The views of a scene show one set of named points, each view turned or mirrored, and shifted as a whole, with a little noise and some points left out.

Scene 1
View 1
<160>: [  7  23  13   0  -3  -3   6  -4  20 -13 -17 -10  -5  -8 -14 -21  -8  -2
   0  16]
<85>: [ -2  45   4  -7  -9  -2  16 -11  36 -50 -44 -13  -5   2 -16 -20   4   9
  -8   0]
<126>: [ 13   7  20 -13 -19   9   5   0   6  23  11 -11 -10 -24   7 -18 -18 -13
  11  21]
<87>: [  3  50  -3  -9 -12   1  15 -10  35 -50 -43 -10  -7   8 -11 -15   8   5
 -10   5]
<258>: [ 12  10  20 -14 -19   6   8   0   8  16   6 -13  -9 -22   6 -18 -15 -11
   9  19]
<237>: [ 12  23  10   2  -4  -3   4  -1  14 -10 -13  -7  -5  -9 -12 -17  -8  -4
   1  23]
<164>: [-10  15  30 -13 -10  -2  20  -7  28  -9 -21 -19  -5 -24  -6 -27 -19   4
   5  -4]
<103>: [ 10  26  10  -6 -11   1   7  -4  17 -12 -15 -10  -7  -9  -4 -18  -5  -4
   2  17]
<187>: [ 29  17   3  -9 -19  11  -7   4  -5  24  19  -4 -12 -10  13  -9  -6 -24
   5  43]
<48>: [ 19 -18  36  -3  -7   3  -3   7  -8  56  33 -13 -10 -36   4 -19 -34 -20
  20  33]
<218>: [ 22  19   5  -6 -14   5  -4   0   5   8   4  -6 -11  -8   2 -13  -4 -15
   3  36]
<192>: [ -4  -4  38   9  10 -14  11  -1  16   6 -11 -15  -1 -30 -27 -30 -33   4
   8   8]
<78>: [ -3  24  20 -25 -27   8  18  -7  25  -8 -15 -16  -8 -19   7 -21 -11  -2
   5  -1]
<17>: [ 26  40  -9 -15 -26  13  -1  -4   9  -8  -3  -4 -12   3  14  -8  10 -19
  -1  34]
<146>: [-15  16  33 -11 -10  -4  23  -9  33 -19 -29 -21  -5 -24 -13 -29 -20  11
   4 -14]
<118>: [  4  29  12  -5  -8  -3  13  -5  25 -24 -25 -14  -5  -9 -12 -21  -6   3
   0   9]
<47>: [ 11  33   3  -5  -9   1   7  -5  21 -20 -20  -8  -7  -4  -8 -16  -1  -3
  -2  19]
View 2
<218>: [ -5  -3   8  16   1   9 -24  17 -12  23  17 -26   2  -6 -11  -7 -14 -17
   7  -7]
<103>: [ 14  -4  11  15   7 -10 -16  11   5  13  17 -17  -3  -5  -8 -14 -10   2
   9 -16]
<187>: [-18  -2   4  18  -5  27 -27  20 -23  29  15 -32   3  -9 -15  -7 -18 -24
   3  -4]
<164>: [ 29  -2   7  25   6 -15   6   6  11   3  25 -13 -20  -2  -9 -15 -21  20
 -10 -31]
<237>: [ 12  -5   8  13   6 -16 -18  17   4  12  18 -17  -1   2  -6  -6  -7  -4
   7 -15]
<87>: [ 30  -5  28   6  27 -31 -26   0  32   6  10  -5   1 -13   0 -26   6  22
  35 -21]
<146>: [ 43  -5  10  22  13 -32   8   1  27  -2  24  -5 -20   2  -3 -18 -14  31
  -3 -34]
<85>: [ 34  -7  23  10  25 -37 -20  -1  32   1  13  -4  -4  -8  -1 -23   3  25
  28 -24]
<17>: [ -5  -5  23  11  12  16 -39   8  -4  25   8 -23   8 -23 -10 -23  -5  -9
  29  -6]
<126>: [ -2  -2   3  22  -6  16 -12  16 -16  22  21 -28  -5  -4 -14  -7 -20 -14
  -6 -14]
<48>: [-14   1 -17  33 -26  28   5  29 -36  28  31 -38 -15  11 -18   9 -38 -31
 -39 -11]
<192>: [ 22  -2 -12  23  -6 -28  11  24   1   7  31 -18 -17  24  -6   7 -21  -2
 -28 -22]
<78>: [ 21  -1  16  25   6   5  -2  -1   6  12  20 -17 -17 -16 -14 -26 -21  19
  -1 -26]
<160>: [ 18  -4   7  13   6 -22 -13  14   9  10  19 -13  -5   3  -5  -8  -7   0
   5 -17]
View 3
<126>: [ -1  13  -9   2  18   4  17  30   7  17  17 -15 -23   3   0  19   7 -11
  14  -2]
<47>: [-15  19  11   8   9  -7  16   2   6  -9  14  -3   1   1  12  20  13  15
 -17  12]
<237>: [-13  17   6   6  11  -8  17   9   2   2   9  -7   3   8  12  18  12  11
 -13  11]
<103>: [-11  16  10   7   3  -6  12  13   6  -3   8  -8   1   5   8  18   6   7
  -8   8]
<258>: [ -3  12  -6   2  15   5  15  30   6  15  13 -15 -19   5  -1  18   5 -11
  10   1]
<85>: [-20  15  29  12 -20 -13  -2  -1   1 -20  -8  -3  35  14   9  14  -4  17
 -28  19]
<146>: [ -9   4  14   7 -20 -13   2  25  -6   6 -24  -8  33  39   4  14 -12   3
 -14  14]
<118>: [-11  13   8   6   5 -10  13  13   2   2   2  -6  11  15   8  17   6   9
 -12  11]
<48>: [  3  10 -33  -2  45   4  36  48   4  45  26 -18 -46  12   3  22  17 -18
  25 -12]
<160>: [-12  13   6   7   8 -11  17  13   1   3   5  -6   9  18  12  18   9   9
 -13  11]
<192>: [ -7   5 -14   3  18 -18  30  35 -12  35  -5  -8   6  44  14  19  11   4
  -7   4]
<164>: [ -6   4  10   6 -15  -4   1  32  -2   9 -20 -12  19  30  -2  13 -13  -8
   0   8]
<17>: [-13  26  15   6   9   6   6   0  18 -21  28  -8 -18 -28   4  17   9   2
  -4   9]
<218>: [-10  22  -1   4  21   2  18  12   9   2  26  -9 -22 -10   8  20  15   2
   0   4]
View 4
<126>: [ -4  -9 -23  -5 -29   0 -10  19   5  -8   1   1   1  18 -12   8   4   3
 -16 -32]
<160>: [ -6 -32  -7   1 -13   1  19  12  13 -19   7   0 -10  25  13   4 -22  -3
  -8 -12]
<87>: [  0 -32  24   1   7   6  28  -6  16 -15  12   3  -4  47  45 -13 -32  -3
  10   7]
<118>: [ -7 -29   7   0  -8   3  16  10  13 -16   5   3  -6  32  24  -2 -25  -3
  -4  -5]
<47>: [  0 -30 -12  -2  -4   1  24  -2  13 -12  22  -2  -9  31  19  -1 -10   1
  -3 -15]
<85>: [ -1 -31  26   0   8   6  27  -7  17 -14  12   4  -6  48  48 -12 -34  -5
   9   7]
<258>: [ -5 -11 -18  -4 -26   1  -7  18   5  -8  -1   3   1  20  -9   7   2   3
 -13 -28]
<78>: [ -6 -10  12  -3 -19   8 -10  17   8  -9 -10   9   3  32  10  -3 -13  -3
  -6 -11]
<103>: [ -3 -24  -5  -1 -11   4  14   8  13 -12  11   1  -5  30  13  -1 -13   0
  -4 -14]
<146>: [-18 -30  27   3 -15   7   6  28  18 -25 -20   7  -6  30  26   1 -45 -12
  -9   5]
<187>: [  5  -9 -39  -7 -20  -3   3   0   5   0  25  -4  -1  21 -11   4  21  11
  -8 -42]
<48>: [-10 -12 -54  -5 -47  -4 -14  34   5 -12   0  -3  -4  -3 -42  21  13   4
 -31 -49]
<164>: [-14 -23  13   1 -23   5  -1  28  13 -20 -16   6  -1  25  10   3 -30  -7
 -12  -6]
<192>: [-20 -42 -17   4 -32   0  12  38  17 -30 -12   0 -15   5  -7  18 -32 -10
 -25 -17]

Which points are out of place in each view (at most two, in the order of its rows)? Write - if all are in place.
view 1: <146>, <47>
view 2: <126>
view 3: <118>, <164>
view 4: <85>

Scene 2
View 1
<10>: [  1 -19   8 -20  -6  -3 -13  -4 -30 -23   6   0  -1  20 -10   8 -21  -8
 -21  12]
<129>: [  6  -7  -7  -5   8   2 -13   5 -23 -14   5  -1   4  13   2  18 -15  -6
 -19   0]
<236>: [-11 -40   6 -44 -26  -4 -15   9 -10  -7  11   1  -6  11   3   0 -14  -6
 -18   3]
<119>: [ 11  -1  -4   1  11   0 -12  -1 -33 -22   4   0   6  17  -5  19 -20  -7
 -19   6]
<107>: [  7  -4  -1  -4   2   5 -15   0 -26 -14   6  -2   2  21  -1  14 -16  -3
 -19   0]
<216>: [  3 -13   2 -14  -5   2 -15   1 -22 -12   7  -3   0  18  -1  10 -15  -4
 -19   1]
<79>: [  1  -8  -3 -11  -8  14 -20   2  -9   5  11  -7  -5  21  11   4  -7   7
 -15 -12]
<44>: [ 10  11  -5   8   2  21 -19  -4 -15   6   8 -11  -4  27   9   7  -6  12
 -16 -16]
<37>: [ -7 -24 -17 -24 -11   9 -17  22   6  12  11  -2  -3   4  24   7   0  -1
 -15 -18]
<113>: [  4 -12  -6  -9   4  -1 -13   5 -23 -15   6   1   3  13   1  16 -15  -7
 -20   1]
<13>: [  0 -14 -14 -12  -2   8 -15  15  -6   0  10  -2   2   6  16  13  -6  -4
 -16 -12]
<88>: [  2  -4 -17  -4  -5  23 -22  13   5  20  11  -9  -4  14  27   5   3  10
 -12 -28]
<223>: [-15 -43 -10 -45 -18  -5 -15  25   1  -1  11   3  -3  -2  14   8  -7 -12
 -17  -4]
<43>: [  1 -10 -18 -10   1   9 -16  19  -4   3   9  -3   3   7  19  14  -3  -3
 -16 -16]
<181>: [ -1 -15  10 -20 -20  12 -20  -9 -16  -1  11  -6 -10  28   1  -3 -12   8
 -15  -5]
<7>: [  4  -4 -12  -5  -1  16 -18   9  -6   6  10  -7  -2  14  17  10  -3   4
 -15 -17]
View 2
<113>: [ 24  -7  18 -16  -7   3   1   5  21  14  29   8 -18   7 -23  27  19 -12
  -2  -7]
<107>: [ 18  -4  11  -7  -3   6   9   3  22   8  30   7 -19   5 -20  24  11  -2
   2  -4]
<236>: [  8  17  24  13 -12 -16 -13  -4 -11   8  42  27   8  -6 -18  22  19 -10
   2   8]
<10>: [ 12   5   9  -1  -7   5   3   2  21   7  49  17  -5   0 -14  28  21 -13
   5  -7]
<13>: [ 22  -3  25  -3  -6 -13  -6   0  -1  15  12   7 -17   5 -29  19   7   0
  -5   7]
<7>: [ 18  -6  18  -1  -1  -7   3  -1   1  10   6   4 -24   6 -29  14  -1  12
  -3  10]
<216>: [ 15   1  15  -2  -6   1   3   1  14  10  33  12 -13   2 -19  23  13  -5
   2  -2]
<43>: [ 23  -6  27  -6  -5 -14  -6   0  -3  16   7   5 -21   8 -31  17   4   4
  -8   9]
<129>: [ 22  -7  16 -11  -5   2   4   2  21  14  26   8 -20   7 -23  25  13  -7
  -1  -4]
<44>: [ 19 -11   9  -5   4   6  14   3  17   6   9  -2 -32  10 -27  16  -5  15
   1   3]
<37>: [ 20   2  31   4  -8 -24 -13  -3 -19  14   6  11 -11   2 -31  15   3   4
  -8  16]
<79>: [ 11   1  16   7  -1  -5   4  -1   2   7  18   8 -17   4 -25  15   1  12
   1   8]
<119>: [ 23  -8  11 -17  -5  11   9   5  33  11  35   5 -22   7 -19  29  18 -11
   1 -10]
<223>: [ 16  12  35   4 -16 -27 -25  -4 -22  16  28  25   6  -2 -26  22  20 -12
  -7  12]
<181>: [  2   8   7  17  -1   1   8  -2   4   2  34  15  -9  -1 -18  16   4  10
   9   6]
<88>: [ 17  -6  21   6   1 -14   0  -3 -11  10  -6   0 -26   6 -34   8 -11  22
  -3  17]
View 3
<37>: [ -5 -34  -1   1   0 -10  -4  20  13   8  15 -20 -31  -8   7   6  26   8
   7 -10]
<10>: [  9 -21   5  12  16 -12  -1 -26  20  20  -3  -4 -11  -7 -13  32  -9  13
 -21 -11]
<236>: [-15 -34  -5  -5   2 -19  -2 -16  21   7   0 -17 -22 -18 -13  25  14  28
 -11   0]
<43>: [  7 -28   5   9   8  -8  -5  18  12  13  15 -13 -25  -2  10  10  13  -3
   3 -17]
<13>: [  4 -28   5   8   7  -8  -4  11  12  14  13 -13 -24  -3   6  12  11   2
   0 -16]
<216>: [ 10 -22   7  14  15 -11  -2 -10  15  17   2  -5 -16  -2  -3  22   0   8
 -14 -14]
<107>: [ 16 -20  10  20  17  -8  -3  -8  13  20   1  -2 -12   2  -2  21  -4   0
 -13 -18]
<223>: [-18 -40  -5 -14   0 -15  -7  -3  23   8  15 -26 -33 -21  -3  23  16  20
   0  -4]
<88>: [  7 -25   2  18   1 -11   1  32   0   7  10  -9 -24   4  12  -6  32   0
   5 -15]
<129>: [ 16 -23  12  14  19  -6  -6  -4  17  21   8  -5 -16  -1   2  23  -8  -3
 -10 -20]
<181>: [  4 -20  -1  23   7 -17   6  -9   7  10 -12  -1 -10   0  -9  12  20  18
 -18  -5]
<7>: [ 11 -24   5  19   8  -9  -1  18   5  13   8  -7 -19   4   9   4  19  -1
  -1 -16]
View 4
<236>: [-13 -10   3  -8   4   3 -10   9 -12  -5 -36  30  27  14  -3   6  16  11
  20  15]
<43>: [-13  20   5   4  -1  -5   9   8  14 -15 -16  20   4   4 -18  16  17 -22
  10  -3]
<129>: [-20   2  12  15  -3  -4  -2  30   8 -10 -16  19  -1   7 -22  20  14  -4
  -4  10]
<44>: [-23  11  15  17   0 -21   1  19  10 -21  13   5  -8  -4  -7  17  21  -5
  16   6]
<10>: [-19 -17  11   9   0  -2 -10  31  -7  -3 -26  24  11  12 -14  16  14  15
   2  22]
<113>: [-21  -1  12  15  -2  -2   0  33   7  -7 -21  21  -1  10 -25  21  13  -3
  -8  12]
<88>: [-15  28   6   2   0 -15   9  -3  17 -23   2  12   0  -5  -6  12  22 -25
  26  -8]
<79>: [-17  10   8   4   2 -12  -1  10   4 -16  -5  14   6   1  -5  12  20  -5
  19   5]
<37>: [ -8  23   1  -8   1  -3   8  -6  12 -14 -24  25  14   5 -10   9  17 -23
  20  -9]
<181>: [-19  -4  10   3   4 -12  -8  12  -8 -13  -6  15  13   3   2   9  21  11
  26  15]
<13>: [-14  16   6   2  -1  -5   6  10  11 -12 -18  21   6   5 -15  13  16 -18
   9  -2]
<107>: [-22  -2  13  15  -2  -7  -2  29   4 -10 -10  17  -1   6 -16  17  17   3
   1  14]
<216>: [-19  -4  10   9   0  -4  -4  24  -1  -8 -19  21   7   9 -14  15  16   5
   5  14]
<119>: [-24  -7  15  23  -4  -5  -3  40   5  -8 -14  17  -4   9 -23  23  13   4
 -10  18]
<223>: [ -5   8  -3 -17   0  11   2  -3   0  -4 -48  36  28  16 -13   6  14 -12
  16  -1]
View 5
<44>: [ 10 -39  11  -2   1 -25   8 -25  -8  -8 -15   0  14 -21 -26 -12  18  -1
 -12   4]
<79>: [  5 -34   5  -2   0 -21  11  -4  -5  -6  -1   2  19 -31 -16 -10  11   5
 -17   7]
<7>: [  7 -35   2  -7   0 -28   8  -2  -3  -8 -11   4  22 -27 -25  -6   9   2
 -21   3]
<13>: [  4 -25  -6  -8  -2 -22   8  14  -1  -6  -4   4  27 -25 -23  -7   8   4
 -26  -3]
<129>: [  7 -21  -5  -1  -6  -6   8  -1  -8   0  -3  -7  20  -4 -25 -17  19   2
 -23 -12]
<113>: [  6 -16  -7  -1  -8  -3   8   2  -8   0   0  -8  20   0 -25 -18  20   3
 -25 -17]
<119>: [  8 -17  -3   3  -8   2   8 -11 -11   2  -2 -14  15   7 -27 -23  26   1
 -20 -17]
<107>: [  5 -23  -1   3  -5  -5   8 -10 -10   0   1  -9  16  -7 -21 -17  22   2
 -17  -9]
<88>: [  7 -42   4 -11   5 -40   8   2   1 -13 -16  12  27 -42 -27   1   3   1
 -21  11]
<43>: [  6 -29  -6  -9  -2 -26   8  14   1  -8  -8   5  28 -23 -28  -5   8   3
 -28  -3]
<181>: [  0 -32   8   5  -2  -8  16  -9 -11   0  13  -2  12 -34  -3 -13  15  11
  -9  11]
<10>: [ -1 -16  -3   7  -9  10  14  -1 -13   7  19 -12  12  -9  -7 -22  23  10
 -16  -9]
<223>: [ -7 -16 -15  -7  -7  -9  14  46   1   1  22   6  30 -36  -3  -7   1  16
 -31  -1]
View 6
<107>: [  5 -20 -17  13   0   5 -14 -22   5  -4 -13 -12   1  19  -8  -5  -9   3
   1   3]
<13>: [  2 -22  10  -3   5  -3 -20 -24   4 -10 -16  -4  25  30 -14   9  13   0
   1 -13]
<10>: [ -7 -28 -16  19   4  -4 -19  -8   2   2 -10 -13  -5  19 -19 -16 -24  -1
  -6   0]
<236>: [-13 -38  15   7  14 -19 -26   1  -4   6  -3  -6  14  15 -24 -13 -17  -4
 -17 -22]
<181>: [ 11 -26   4  13   7  -4 -14 -13   0   8  -1  -7   6  -2   4 -14 -18   4
  -9  -8]
<113>: [ -3 -20 -19  10   0   3 -18 -21   5  -9 -19 -12   2  31 -20  -1  -5   0
   2   4]
<88>: [ 23 -16  22  -6   7   3 -13 -34   2  -7  -7  -1  32   8  12  10  19   6
   2 -15]
<223>: [-14 -37  27  -4  15 -20 -29  -4  -2  -3  -8  -3  25  26 -30  -2  -1  -6
 -13 -28]
<44>: [ 25 -12  -6   8   1  12  -8 -34   5  -4  -8  -8  10   5  16   1   3   8
   6   2]
<129>: [  1 -18 -15   9   1   3 -17 -24   5  -8 -16 -11   3  27 -14  -1  -2   1
   3   3]
<37>: [  4 -25  28  -8  10  -8 -22 -20   1  -6  -8   0  34  18 -10   7  14  -2
  -3 -22]
<43>: [  8 -20   9  -3   5   1 -19 -26   4 -11 -14  -4  24  24  -8   8  13   2
   2 -11]
<119>: [ -1 -17 -28  17  -3   7 -14 -22   5  -7 -18 -15  -6  27 -16  -5 -11   1
   4  11]
<79>: [ 13 -21   7   5   7  -1 -15 -22   2  -1  -6  -6  15   6   3  -3  -1   5
  -1  -9]
<216>: [  0 -24  -9  12   4  -1 -17 -17   3  -2 -12 -10   4  18 -13  -8 -10   1
  -3  -3]
<7>: [ 10 -20   6  -1   5   3 -17 -26   4  -7 -12  -5  20  19  -3   6   9   3
   2  -9]

Which points are out of place in each view (at most two, in the order of its rows)? Write - if all are in place.
view 1: <113>
view 2: <44>
view 3: -
view 4: <236>
view 5: -
view 6: <13>, <7>

Scene 3
View 1
<22>: [ 12   0  24  -5  20   5   2   0  -1  -6   6  -8  -8  19 -16   1 -28  18
  20 -17]
<209>: [  0   0  -3 -28  -1  12  -8  14 -16   6 -12 -15   3  11 -11  10 -29  19
  31 -22]
<27>: [ 10 -13  30   2  12  -2 -11 -15   7  15  -2 -15 -22  29   8   0 -23  17
  15 -23]
<92>: [ 14  -9  19   9   7  -1  -4  -8   5  12  -6 -13  -8  19   9  -2 -34  21
  19 -19]
<108>: [  6  -7  21 -10  11   4  -9  -4  -2   8  -2 -14 -15  24  -4   3 -24  17
  21 -22]
<179>: [  1   0  13 -25  10  10  -8   6 -11   2  -2 -14  -8  18 -15   9 -23  17
  25 -22]
<15>: [  1  -3   9 -23   5   8  -9   6 -10   7  -6 -15  -7  18  -8   8 -25  18
  27 -23]
<120>: [ 11   3  22  -8  20   6   2   3  -3  -8   6  -8  -6  16 -20   1 -29  18
  22 -16]
<132>: [  3   1  14 -24  14  10  -6   7 -10  -2   1 -12  -8  18 -19   8 -23  17
  25 -21]
<169>: [  7 -15  23  -2   4   0 -15 -12   2  22  -8 -18 -19  28  13   2 -23  19
  18 -24]
<33>: [ 16  12   0  -4  13  10  16  19  -8 -16   0  -4  19  -3 -26   0 -45  22
  30 -10]
<112>: [  2  -3  16 -21   9   8 -11   2  -9   4  -2 -15 -10  21 -11   8 -22  16
  24 -22]
View 2
<169>: [ -3   9 -19   8   9 -14  29  -9  26 -25  -8  32   6   9 -25   3 -17 -24
  33  -2]
<120>: [ 10  14   8   9  11   6   5 -17   6 -19   4  28  16   5  -5   2  -6   0
  33   3]
<108>: [  3  11  -6   9   9  -6  18 -16  17 -19  -4  30  10   0 -16   4 -13 -14
  33  -1]
<112>: [  4  11  -2   5  11  -2  11 -20  15 -12  -5  25   7 -11 -11   5 -12 -12
  29  -3]
<179>: [  5  12   2   5  12   0   6 -23  13  -9  -5  22   7 -14  -8   6 -10  -8
  27  -3]
<22>: [ 10  13   6  10  10   4   9 -15   6 -22   5  31  17   9  -8   2  -6  -2
  34   3]
<209>: [ -1  12   2  -3  17   4  -4 -17  15   0  -6   7  -4 -16 -10   9 -20 -10
  18  -7]
<33>: [ 10  17  23  -6  19  26 -23  -7  -5  -8  12   7  10  11   5   2 -13  13
  22   4]
<92>: [ -1  11 -12   4  12  -3  18   0  19 -26   0  27   8  24 -20   0 -19 -15
  32   1]
<15>: [  2  11  -2   3  13  -1   8 -18  16  -9  -7  18   2 -12 -12   7 -16 -12
  26  -5]
View 3
<209>: [  8 -17   3 -15   5   8  -7  -2 -28 -19 -11  18  10  19   8  -4  -8 -19
  33  -4]
<112>: [  3 -18  -1 -16   1  12  -4  -7 -17 -10 -10  13   6  14 -13  -6   2 -11
  22  -8]
<27>: [ -5 -24 -14 -27   6  14  -7 -15  -3   6 -28   1   2   4 -32  -7   8 -12
   2  -8]
<120>: [ -5 -21   8  -6   5  22 -15  -9 -15 -11  -7   3  -5  10 -28   1  -4  -8
  27  -1]
<33>: [ -4 -22  22   5  14  24 -30  -5 -31 -29  -4   1 -10  11  -7  13 -26 -18
  50  10]
<92>: [ -4 -27 -12 -26  16  14 -16 -15 -10   0 -33  -3  -2   2 -20  -1  -5 -20
  11  -2]
<15>: [  4 -18  -1 -18   3  11  -4  -5 -20 -12 -12  15   8  15  -6  -6   0 -15
  23  -6]
<108>: [ -1 -21  -4 -16   5  17  -8 -11 -12  -5 -16   5   1   8 -23  -4   1 -12
  17  -5]
<179>: [  2 -18   3 -11  -1  15  -4  -6 -17 -11  -4  14   5  16 -17  -7   4  -8
  24  -8]
<169>: [  0 -23 -19 -32   8  10  -3 -14  -7   6 -32   6   6   6 -21  -9   7 -16
   2  -9]
<132>: [  2 -18   5 -10  -1  17  -6  -6 -20 -14  -3  14   4  16 -15  -5   0  -9
  27  -6]
View 4
<108>: [ 10  -7   5 -19 -11  23  12   6  -7  14  11 -16 -12   0  11   1  -4 -24
  -5  20]
<15>: [  3  -6   6 -23 -10  10  16   4  -3  24  16  -7 -14   2   4  -2  -7 -11
  -9  12]
<120>: [ -1   3  20 -28 -14  15   5   8  -3  10  19 -11   0  11   4   9  -2 -27
   4  19]
<112>: [  5  -8   7 -25 -10  11  17   4  -5  19  15 -12 -11   4   6   2  -6 -17
  -9  18]
<209>: [ -4  -1   9 -23 -10   1  16   6   1  30  20   2 -14   3  -3  -5  -9  -1
 -10   4]
<27>: [ 19  -9  -2 -11  -9  38   7   7 -11   6   4 -23 -15  -3  17   0  -3 -32
  -3  26]
<92>: [ 12   3   3  -6 -11  38  -2  13  -5   9   7 -10 -14  -3  11  -5  -2 -25
   5  14]
<22>: [  2   2  17 -25 -15  19   4   8  -4   8  16 -14   0   9   6   8  -2 -30
   5  21]
<169>: [ 19 -10  -7  -8  -8  37  11   8 -10  13   3 -18 -21  -8  16  -7  -5 -24
  -7  20]
<132>: [  0  -5  13 -30 -13   5  16   4  -2  20  19 -10  -6   9   3   5  -7 -17
  -6  17]
<179>: [  1  -7  11 -28 -11   7  17   3  -2  21  18 -10  -9   6   3   3  -6 -15
  -8  16]

Which points are out of place in each view (at most two, in the order of its rows)? Write - if all are in place.
view 1: <33>
view 2: -
view 3: <108>, <179>
view 4: -

Scene 4
View 1
<195>: [ 19  -6  26  22  10   8   9  50 -12  18  20  -9   6 -32 -11 -57  -9 -10
  64 -46]
<131>: [ -8  31 -13 -10  -4 -11  13  17   6  11   4 -19  17 -33   1 -12  12  -1
  11 -34]
<212>: [ 11  13   8  -5   0  -1   7  19  -5  -4   5 -13   8 -17  -5 -19  -2  -4
  18 -24]
<39>: [-13  20   4   0  -2 -23   6  -6  -7 -23   8  -1   7 -12  -4  -9 -11 -13
   3  -9]
<41>: [ 21   9  14 -10   0   4   6  15  -6 -17   1 -13   2  -6  -6 -15  -9  -1
  11 -15]
<130>: [ 41  -1  23  -5   6  23   6  41  -8   4   2 -23   2 -15  -8 -35  -4   4
  36 -32]
<214>: [ -2  22  -3  -2  -2  -9  10  20   1   6   6 -15  13 -29  -1 -20   6  -3
  18 -31]
<193>: [ 25   2  26 -18  -2  -1   1 -15 -13 -52  -4   0  -9  23 -11   4 -28  -7
 -12  15]
<117>: [ 15  19   3 -14  -2   3   8  17   0  -5   0 -20  10 -15  -2 -11   3   1
   6 -21]
<74>: [-11  33 -11 -14  -8 -19  10   2   4  -7   1 -14  15 -21   1  -1   8  -2
  -7 -21]
<127>: [-11  46 -31 -26 -12 -15  14   8  15   8  -7 -26  23 -34   8   7  26   7
 -15 -31]
<200>: [ 17  22   1 -23  -5   2   8   5   1 -19  -5 -18   7  -5  -1   4   0   3
 -10 -10]
View 2
<200>: [ -8 -32   0 -18 -19  18  -5  -3  -2 -12   7   6   2  -2 -24   2  17  -8
   4  19]
<117>: [-13 -19 -10 -20 -19  20  -2 -13  -4   2  16   9  -3 -11 -12  -4  14   1
  -2  18]
<195>: [-36  33  -8 -40 -19  12  12 -51 -10  35  45  30   3 -39  39 -11   1  23
 -12   4]
<39>: [-18 -14   8 -33  -3  13  -1   2  -5  15  12   2  15   6 -31  -7  -3   1
  14  -5]
<74>: [-12 -27 -15 -23  -3  20 -10   8  -2  14   9  -9  -1  -5 -35 -14   1   0
   0  11]
<214>: [-19  -8 -19 -28  -8  18  -4 -11  -3  23  22   0  -4 -21  -9 -18   1   9
  -9  13]
<130>: [-22   4  -3 -23 -35  16   8 -44  -7   0  32  32   0 -30  27   4  20   6
  -9  19]
<131>: [-16 -16 -29 -24  -4  19  -8  -3  -6  24  19  -9 -11 -18 -19 -20  -1   8
 -11  17]
<41>: [-17 -13   6 -23 -23  15   3 -19  -4  -3  17  18   7  -7  -6   3  14  -3
   4  11]
<212>: [-18  -7  -4 -26 -17  16   3 -17  -5   9  21  13   4 -14  -4  -6   8   3
   0  10]
<127>: [ -4 -37 -42 -15  -4  25 -18  13  -2  13   6 -23 -19 -17 -40 -25   6  -3
 -14  29]
View 3
<127>: [ -1 -21 -29 -27  -1  12 -47   8  30 -19   2  12   2  -6   0  -7   7  -3
 -35  32]
<74>: [ -5  -3 -12 -10   0   3 -28   9  13 -11  -1  10   4  -7  -4  -1   9   8
 -20  19]
<212>: [  9  10   1  -6 -16   7 -20  -2   1   0  16   8   4   0  -1  -8  -3  -2
  18  11]
<117>: [  2   4  -4 -15 -16   8 -29   0   3  -2  16  10   6  -5   2 -16  -4  -4
   5  11]
<193>: [-41  27  30  -1 -16  -8  -3  13 -35  14   3  12  29 -27  -2 -30  -8  22
   1 -19]
<41>: [  0  14  10  -1 -15   2 -12   1  -7   3  15   7   9  -6   0 -10  -2   4
  19   4]
<200>: [-18   4   1 -19 -14   3 -29   7  -4   0   9  11  15 -15   0 -24  -3   4
 -10   5]
<195>: [ 54  20   4  10 -27  14  -7 -20   7   7  36  -1 -14  21   1   8  -7 -16
  75  17]
<130>: [ 24  17   5 -12 -37  15 -25 -13  -5  12  35   5   0   3   5 -22 -18 -17
  52   8]
<39>: [-8 10  7  7  1 -6 -8  7 -2 -7 -2  7  8 -6 -8  5 11 19 -5  8]
<214>: [ 17   0 -11  -6  -8  10 -24  -2  16  -8  13   7  -1   4  -2   3   3  -4
  10  22]
View 4
<195>: [ 29   2  35   7   8 -23  -7  -2 -40  52  26  34 -22  24  -6 -35  37  21
  48 -18]
<131>: [  6  16  27  12  12  -8  11   4   3  16  -2  19   3  17  15 -27   0 -12
 -14 -34]
<127>: [ -7  19  26  13  13  -4  14   6  21   1  -7  13   8  14  22 -26 -17 -27
 -42 -44]
<214>: [ 11  12  26   7  12 -12   7   1  -6  20   1  20  -3  16  10 -24   7  -6
   0 -25]
<193>: [ -5  18  18 -33  33 -41   0  -3 -37 -32   3 -18  -8  -2  27  39 -13 -15
  17  20]
<130>: [  2   0  42  -3  13 -37 -13  -4 -41  24  41  13 -25  19   4 -18  16   5
  23 -21]
<74>: [  4  20  19   2  17 -10  14   3   4  -2 -13   8   6   9  20 -10  -9 -19
 -17 -24]
<212>: [  7  12  28  -2  16 -22   2   0 -19  11   9  13  -9  13  13 -11   7  -3
  10 -17]

Which points are out of place in each view (at most two, in the order of its rows)? Write - if all are in place.
view 1: -
view 2: -
view 3: <41>
view 4: -
